Each row is a point on a landscape with many valleys, with its height.
A ball rolls from a point to the lowest of its 2 nearest points, and stops where none of them is lower. Distance is the straight distance between rows; heights are no part of it.
sofim h=456: [ -4  11  -7  -3  20 -19  -1  -1   9  -7   8  13 -19   8  -9  13 -25 -13
  -1  -3   4  -6  10]
defes h=318: [ 11   0  15   4   6   9  11   7 -21  14  -3   9  -1  -2  -8   5   1  19
   1   7   3  -1   7]
muki h=377: [ -6  -8  -4  -9  14 -13   3 -10   4   5  13 -25   5  10  10 -26  16 -27
 -12   4  -4   5 -16]
tuk h=146: [  1  -1   0  -3  20 -12   5 -18  -8  19  -1 -18  11  -2  -8 -14  19  -5
 -12  12   2  -3   1]
Getod h=416: [ -8  -5 -11 -12  10 -21   4 -25  -6   3  18 -29   8  11  -8 -26   7 -15
  -6   5   5  10   0]
naz h=357: [ 23  -1   5 -17  -6  19  -4  15   3   1 -11 -18   7 -14  10   7  20   7
   7   7   2  15  20]
betom h=212: [ -3 -12   5   4  17 -13   2 -20  -1  -2  -5 -10   0   9   5 -21  14  -5
  -2   4  -6  -3   4]
geg h=375: [-15  -4  -1  10 -27  16  -6   7  10  -3 -13   9  11  -4   4  -7  -1  12
   2 -10  -4 -11  -5]
Tobev h=321: [ 14 -13   4   5 -10   5 -10   0 -14 -10 -12 -10   3  -1  20  -2   9  -8
  18   9 -10   6  13]
zov h=272: [ 11  -1  -5 -26  17  -3   2  -5   2   7  -6 -11  10  -3  -8  15  24  12
 -10   2  23  -5   2]
Tebom h=402: [ 22  -7  28   9 -24  -8   2  13   3   1   9 -23 -13  -6  12  -4  -2  -8
  16   3  -1  -1  25]
reru h=205: [  6  -4 -13  -3   4  11   4   7 -17  -6 -13   3  -6  -1   6  11   7  -4
  18   4 -13  11  -2]
getis h=521: [-10 -17 -23  -9  -3  -5  -1  -8 -17 -15   1 -15   6   7 -11  -7   0   1
  -7   0  -3  24 -21]
Kop h=507: [ -8  17  -8  -2   1 -10  -9  -5  14 -20   9   1 -21   7 -18  12 -26 -19
   6  -2   1   5  10]
Dubaz h=271: [  8 -15  26  11 -13 -19  -1   6 -18  -4   2   0  -3   1   1 -26   3  23
  -7   4  -1 -22  -5]
gos h=203: [  6   7   2 -12  22 -10   2  -8 -13  18  -7 -14  10  -7  -3  -3  24  10
 -12   9  20 -10   3]
kero h=476: [ -6  17   0  -5  -2  12  12   6  -4   1  -9   0  -7 -14  -8  29 -14  -6
  16  -2  -9  13  12]
Peser h=349: [  4   2  -7 -12  29  -4   4 -10  -9  -1  -8   8  -5  -5 -12  14 -12   2
   3   4   2  15  -5]
bupe h=479: [  2  22   3  31  -3  12   1  13  16   4   3  13  -5 -12  15  19  -6 -10
  13  -8   0   9  -8]
pef h=101: [ -1 -15 -17  -4  -2   4   2 -11   1 -20   8   0  -5  10  12 -19   5   4
  -4  -2   6   1   4]
Puped h=459: [ -6  -3  11   8 -17 -12 -15  -7  18 -14   9   6   2  10  12 -25  -2  11
   7  -5  -6 -23   2]
Nuzup h=280: [ -2 -10  -1 -10   3  -2   4   2 -14  -1 -18   1   3  -3   4  -7   3  11
  -2   3  -8  -9   9]
gege h=207: [ 14  -6   2 -21  -1  -9 -14 -18   3 -10  13 -20   2   2  -5  -1  15   8
   2  13  23   2  24]
gaso h=195: [  4  -2 -20 -21  17  -3  11  -5 -13 -13   1 -16   6   3  -6 -10  12  -2
  -4   7   3   1  -2]
lepak h=288: [ 17  10  17  15 -16  15  14  24 -10   7   5 -10  11 -17  17  -5   8  -7
   9  18 -13   5   0]
Kese h=372: [ 11 -10  23  -8 -11 -17   7  -4   2  -9  10 -12  -8  16 -10  -9   6  15
   2  10   2  -9  22]
zede h=583: [-13   1 -27  -6  14  -5 -10   2  19  11   2  17   7  -4  -6  -3  -5  -3
 -19 -20   2   0 -19]
rukab h=436: [  8   8  -5 -12  18  -3  -1  -5  -5   1  -7  -1 -11 -12 -20  29  -9   0
  10  -2  14   9  13]
zub h=526: [  8  18  25  15   1  -1   0  17  -7   2   0   7 -14 -11  -4  32   3   5
  18 -12  -4   0  11]
voge h=374: [ -2   9  18   9   6  -5   0  11   9  -3  -1   5 -34   1  -2  26 -18  -9
   8  -1  -5  10  16]
bog h=266: [ 20   0  16  19 -16  17  10  24 -15  -7  -2   4   2 -16  11  -1   7   8
   0  11  -6  -3 -10]
zofel h=510: [-14  -6 -32 -13   9   0 -11  -5   7   6  -1   1  11   5  -3 -22  -4   1
 -18  -6   2  12 -23]
kevag h=170: [-20   4  -1  12  -5  11   0  -3  19  13  -5  18   2   2  -6  18 -15  11
   4 -13   2  -7  -5]
pud h=238: [  8 -10  15   5 -11   4   9  10 -16 -13  -6   1  -7  -2  11  -7   3   6
  -4  10  -3  -6   5]
Rubo h=345: [-14   6  -9  -7  22  -2  -3  -1   3  16  12 -15  11  14   5 -19  16 -12
 -11  -1 -10   5 -21]
liv h=399: [ -1   0 -14  -2   2  15  -1   1   3   0  -8  22   5   1   2   2 -18   0
   3   0  -1   7  -7]
Gele h=204: [-13  -6  -7  -2  -2  -2  -7 -15  13 -10  27  -1  -8  18   5 -25   1   8
 -10  -9   6  -4   7]
rapa h=599: [  0  15 -17   5  -7  11  -1  -3   0 -10  -5  -1  -4  -6 -12  23 -22 -22
  13  -9   0  25  -5]
lidef h=442: [-16  21 -22   3  23 -18  -7  -6  12  11   6  12  -9   2 -15   9 -17 -15
  -1 -20  -5  -5 -11]
legel h=347: [ 12  -9  22 -16 -19 -12   7   6  -8   3  -1 -15  -3   1  -5  -4  11  20
  -4  10  11 -23  13]
Sezo h=244: [ 10 -13  17   4  -2  -4  10  11 -22   7   2   7  -1  -3 -12 -19   1  12
 -10   4  -5 -28 -16]
kudil h=351: [-10  16 -22  -1  28 -13  -2  -3   3   3  16  -4  -7  -3 -19   8 -14 -28
  -5 -15   4   5 -19]
rika h=261: [ -9  -5  -3   3   7  -8   2 -14  -5   4  24  -7 -11   7  14 -25   4   2
 -15   3   7 -15   8]
gagen h=268: [ 11   3   2  12  -5  10  -1   1 -12   0 -19   8   6   2  13  -2   5  -4
  22  11  -9   1  -1]
monuz h=310: [-20   1 -10  -5   9  -5 -10  -1  28  11  13 -10  18  14   5 -23  19  -9
 -17  -7  -5  -5 -19]
kigus h=350: [  7   6 -12 -22  34 -11   6  -5  -8  11  -5  -8   4  -8 -20  19  17  -3
  -3   2  22   2 -11]
vonip h=505: [  4  31   9  18   9   8   3  13   4  -3   3   4 -15  -8   6  29  -3  -7
  21  -2  -1  13   4]
fulit h=194: [ 13 -10   4  -4 -12   4   5   1  -5 -16   7  -3 -13   6  17 -20   4   4
  -1   3   3  -3  18]
keri h=291: [-24  -6  -9  -2  -9  13 -10   2  24  -1 -15  10  14  -8  -4   7  -5  11
  -3 -13   0  -2  -7]
Garon h=574: [  1 -19 -14 -15 -11  -1  -9  -7 -12 -13  -5 -18   0  10   0 -12 -12   5
  10   5  -3  22  -1]
libu h=506: [-14 -13   0   6   9  -5  -5   5   1 -13  -3  10  17  11   4  -6   7   1
   0   2 -15  -5  -6]
lat h=333: [ 19 -16  20 -10  -8   3 -14   8  -6   3  -9 -14   6 -10   2   7  19  17
  -4   8  20  -6  25]
tuton h=236: [ -5  -9 -11   5  -7   0  -6  -4   7   2  -4  23  12   4   9  -9   7   5
 -18  -1   4 -11 -15]
gafiz h=404: [  3  -4  18   8 -11  12   8  14 -10   3 -17  -8   7 -15  -7  16   5   1
  10   5  -8  -1  11]
gan h=370: [ 17  -5  18   9 -25   2  -2   6   3  -4  -4 -21  -6   0  26 -11   4  -9
  17  11  -6   0   8]
kamu h=366: [ 17   4  18   8   0  12   8  20  -2  17  -5   7  -6  -9   5  18 -10  -2
  21  10  -1  -3  -4]
labep h=523: [  1  24 -10  21 -14  18  -6  -4  16   2  -2  31   1  -5   4  20  -8  -2
   6  -1  -2   8  -8]
Tezan h=531: [-17 -12 -22  -8 -27   6 -22 -13  15  -3   1  -3   2   1   7 -11  -4   4
  -6  -8   4   8  -4]
liriz h=331: [-15 -12 -10 -10  -6  -5  -6   1  -8   6  -1   3   5   7   7 -19 -10   4
  -8   5  -8 -10   3]
savam h=114: [  2   0 -11  -9 -11  15   7   4   1  -7 -12 -10   9   4   4   3  -5 -10
  14   4 -13  12  -2]
teb h=376: [  5  -8  17  -6  -4  10   2   6 -15  -4 -17  -8   9 -15  -3  16  18  13
   8   5   9 -10  10]
toba h=353: [-11  -2  -2   8 -23   9  -6  -4  -1 -16   1  -9  -2  -1  15 -12  -8   0
  11   2  -7   7  13]
bofak h=191: [ -8  19   1   2  36  -9  13  -1  -1   9   1   7   4  -7 -15   0   4  -3
  -8 -11  -8  -5  -7]
Tal h=115: [  5  -7  -4 -19   5  -3   2 -10  -4  -6  11 -25   6   9  -7  -8  22   5
   4  10  10  -3   9]
kifiz h=394: [ 11  -5  29   4 -21 -11   7  -2   8 -10  19 -10 -16  11   3  -4  -1   6
  17   1  -2  -4  25]
Rugo h=450: [  4  13  14  28 -17  16   2  24  20  16  -3  10   6  -9   6  11  -2  -5
   7 -15  -6   6 -13]
nom h=246: [-15  12  10  19   5  -5   1  -3   5   7  -2  18 -15   1  -7  18 -20   0
   1 -12   0 -10  -7]
fal h=417: [-12 -15 -21 -12  -6   0 -10 -15   5   7  -2  -4   7   8   1 -22 -10   1
  -3  -4   1  -1 -12]
rusu h=425: [  1   2  12  12 -21 -15  -1  -9  12 -17  17   3 -13   9  18 -11  -5   6
  11  -7  -3  -5  11]
momi h=249: [ -3  -6 -18   2 -10  19  -9  -4   4 -20  -8 -10   9  -5  13  -7 -14 -13
  11  -2  -7  15   0]
gipu h=675: [ -5  15 -26  -2  -8   6 -11   5   5 -12   4  15   1  -5 -16  20 -19  -9
   2 -15  -1  26 -19]
dag h=600: [-14  -9  -7   0 -34   4  -8  -4  12  -8  14   8  -1  11  17  -9  -2   8
 -11  -9   4   1   9]
pelu h=401: [ 17 -16   9 -15  -8  13  15   5  -5  -6 -12 -13  -4   2   9   7  18  11
  -4   9   3  12  16]
rupel h=418: [ -5   7   0  27 -24  21  -4  12   4   8 -11  12   8  -5  11   5  -1   1
   7  -7  -4  -3  -6]
Rok h=468: [ -9 -12 -20  -6   2 -14   0 -18  -7 -13   5 -27   2   8  -5 -26   2 -13
  -9  -3   6  16 -19]
nop h=346: [ 22   5  20  -3  -4  19   4  20 -13  21  -4   1 -10  -8  -4  17  -1  17
   8   6  -2   0   5]
dat h=67: [-13  -5  -9   3  13  -7  11 -12  -4  18  -2   2  15   1  -5 -10   8 -12
 -22   0  -2   1 -10]
moguk h=270: [ -1  -2 -20 -16  26 -12   9  -5 -19  -6  -1  -4   6  -3 -11   1  -2  -1
  -4   0   0  13 -11]
zefar h=518: [  8  10 -14  -7  12   0   4  -5 -10 -12   7  -1 -11  -6 -24  28 -27 -14
   8   1   6  22   3]
zoge h=296: [  8  -7  15   1   5 -10   4 -16  -8   2  15 -14 -10  11   6 -11  17   6
  -7   8   9 -25   7]
sagel h=219: [  7  -3  15   9 -10   1  11   6  -9  -1   0  11  10  10 -16 -13   3  14
 -11   7 -10 -15  -9]
Pudo h=252: [-15  19 -11  -3  31   0   4  -4   0  13   2  -4   8  -8  -9  -2   0 -21
  -9 -12  -5   4 -20]
ror h=312: [ 22   0  13  -4 -11  14   4  24  -2   7  -7  -3   1 -12  16   3  10  -6
   7  20  -6   8  15]
rorul h=329: [ 12   4   9   6   5  18   1  13  -1  -1  -3  16  -2  -3   6  15 -15  -2
  12  -2  -9   3   1]
tunuv h=289: [ 14 -16  20 -24  -3  -7 -14  -4  -1   1  -1 -14  12   3  -8  -4  27  14
  -8   9  20  -6  22]
Dese h=317: [-10   7   1  10  -2   0  -2  -4  10   3   1  13 -22   1  -1  29 -30 -10
   4  -5   3  12   0]
leb h=437: [ 11   8  12  -3   4  10   3  14  -3   0 -18  -7   4 -16  -6  24   0 -11
  10   4   2  15  12]
Leda h=267: [-15  -3  -2   6  10   1  -4  -6  16  -5  14   2   9  13   3 -27  14  -1
 -20  -8   2 -12  -7]
sukos h=140: [ -9   8  -7   6  15  -6  17  -9  -2   6  -5  16   8   5 -11   5   0   1
  -7  -4  -5  -3  -7]
Bima h=441: [ -7  -4 -15  -7  16  -2  -4  -8   0   4  -4  17  -8   0  -3  10 -20  -4
  -1  -7   3  14 -14]
zefup h=484: [ -8  -8  10   6 -15   0  -2  -5   8 -23   1   6  10  13   7 -12   7   6
  -1   0 -11 -14   6]
tes h=188: [ -3   6   3   2  -4  -2  15   6  -1  10  -2  17  10   5 -17   0  -5   7
  -1   3 -14 -18   2]
folu h=290: [  2  12  20  13   6  -4   5   3 -16  10  -5  20  -6  -6  -8  16 -18  13
   0   2  -2  -9  -4]
Miva h=323: [ 13  -9   8  -4  -1 -11  12  -1 -14  11  -4  -7  -2   6  -4  -2  19  15
  -6  18   4 -22   5]
Gizig h=512: [ -8   9 -12   3  17 -16 -10   2  18  21   5  24   0   4  -4   7 -10  -6
  -5 -17  -1  -9 -18]
rifak h=429: [-13   9  -8  12 -14   6 -12   2  23   6  -9  22  -6  -6   7  25 -27 -12
  -7 -16   8  16  -6]
sibev h=111: [-17   0 -13   0  -7   6 -18  -3  18   9   0  15  13 -13   1 -13  14   6
 -27 -11  12 -14 -15]
som h=287: [ -5  -3   3  13   3 -10   7   1   2   6   8  12  12   9  10 -21  17   6
 -20   2  -7 -16 -17]
Mogov h=409: [  7  10  14   4   9 -13  -7  -1   2  -9  10  10 -30  -3  -1  17 -20  -9
   5   4   5  -6  17]

For each start below, name the point where the ball stops.
Puped: pef
Tezan: pef
vonip: kevag
zede: pef
kero: Tal
naz: pef

Call two points neighbours if one is among the 2 nearest of the other. Go from one point of each pair to the other, from neighbour to neighbour, staying as low as possible. Name the highest point that can't be avoided.
sibev, Leda: som
rorul, kevag: kamu
Tal, rorul: Bima
